Each row is a point on a tangle of strands that fork and nearly touch. The rows are in no order.
In the rows, zero is written as 128.
Two points are linked if the straight distance between their rows is under 47.5.
runi: [145 181 102 137 116 110 125 121 190]
feva: [102  74 118 129 136 132 141 137  83]
Podo: [125 161 125 111  92 143 126 135 166]
zuve: [148  79 136 110 157  89 107 151 115]
Meto: [140 178 137 124 108 171 146 159 150]
filu: [130 109 149  96 104 130  80 124 137]
Berep: [103 136 140 139  96 191 137 116  93]
nem: [115  56 134 110 132 114  95 125  90]
kufi: [116 128 141 147 103 188 134 102  77]
liv: [113 156 125 134 142 151 184 166 128]
zamok: [144 121 137 113 141  53  74 100 162]
rezak: [180 112 180 103 154 108  80 154 116]
pup: [ 96  95 112 123 127 130 150 141 106]
Reneg: [159 104 148 145 111 171 101  85  66]
kuza: [100 171  80 162 139  99 176 118 172]
bekod: [133 171 113 119  98 130 127 128 178]
kar: [148  97 125 111 155  82 116 149 135]
Gavek: [145 131 151  96 105 129  82 132 153]
Pava: [153  84 143 121 152 121 110 152  96]
banod: [ 98  91 114 106 107 111 113 120 130]
pados: [131 186 131 129 120 165 166 165 152]
doba: [152 168  97 145 138  96 134 130 182]
zaso: [126 125  99 125 128  90 129 123 161]
lumi: [135 109 134 164 131 169 156  91  50]
tulom: [ 80  98 104 127 139 123 174 144 106]
ladur: [148 101 155 131 107 169  87 106  83]
rona: [ 96 110 129 157 147 165 175 128  67]
keban: [142  92 159 120 109 155  76 112  92]
Goko: [ 90 137 136 129  86 189 138 120 111]
Vep: [127 152 113 132 143 128 177 168 140]
mubu: [173 153 126 127 148  76  97 125 178]
defun: [110 153  74 166 136  88 146 106 170]
mibe: [158 166 153 139 109 198 128 145 113]
dager: [134 192 115 130 121 140 170 155 171]
bima: [ 87 141 103 118  96 123 146 121 158]
paf: [145 110 146  99 134  72  79 118 149]
rodam: [151 155  97 140 148  94 151 145 169]
gal: [147 140 148 153 105 194 128  99  78]
saf: [ 69 148 111 131 139 135 198 143 134]
Tofut: [122 149 134 106  85 158 109 132 152]
mabe: [ 68 118 106 133 145 125 194 143 116]
Tefi: [135 145 103 132 146 108 168 158 150]
das: [139  98 133 160 124 165 140  78  49]
domak: [157 152 150 151 114 197 134 123  88]
Golak: [160 141 149 102 118 119  91 141 157]
kaga: [ 84 163 105 134 138 126 195 142 150]
mivub: [118 134  92 143 122  80  96  86 177]
ludup: [171 130 134 116 159  63  99 133 162]
Vuv: [135 110 112 114 136  88 117 134 151]
keb: [ 96 109 105 108  95 103 110 104 156]
lil: [ 76 148 112 118  91 148 153 124 147]
guni: [ 87 122 135 161 169 170 196 126  66]
zisat: [135 140 109 139 127  74  81  87 180]
fugo: [ 98 168  91 143 136 112 186 133 164]
roke: [160 148 136 108 123  95  91 126 175]
Guna: [130 119 135 159 138 175 159 125  68]
Pugid: [ 86 142 127 118  86 169 139 126 132]
gipeg: [118  65 138  99 127 102  90 124 110]
Lovo: [ 80 137 136 150 172 167 206 146  88]
dibe: [184 173 126 139 152  79  94 125 189]
Zubaf: [178  95 168 130 146 145  84 129  78]
Nuti: [ 99 167 138 144 148 178 194 155 115]
Kope: [183 119 167 102 167  82  88 158 138]
ded: [176  97 180 112 151 124  73 142  93]
dil: [108  74 120  99 121  90  97 118 128]
monaf: [ 80 153 135 144 167 166 209 152 110]
Munis: [151 164 147 127 110 182 131 156 130]
bosa: [ 96 130 100 115  93 108 120 104 165]
noloz: [148 137 121 138 145  59  73  94 175]
gav: [135  92 164  99 113 131  65 119 111]
Nuze: [119 133  87 140 127  84 129 110 168]
noni: [157  86 146 133 147 143 107 140  78]
busel: [107  57 126 126 129 131 115 124  74]
revar: [152  92 140 151 113 164 112  73  54]
seb: [176 122 150 108 163  68  94 146 151]

A fork is a point with three links, a tip a point with one. Leave the first point through the second and follow the links. Name the first fork or tip that comes.
mibe, Munis | dager
kar, Vuv | Nuze
zisat, noloz | paf
gav, filu | mubu

Name the points in between on the shortest way along the links from the first point to the second, in order.
Gavek, ladur | filu, gav, keban
Meto, Goko | Munis, mibe, domak, gal, kufi, Berep
paf, mivub | zamok, noloz, zisat
runi, Nuti | doba, rodam, Tefi, Vep, liv
Tofut, rodam | Podo, bekod, runi, doba
mubu, Gavek | roke, Golak
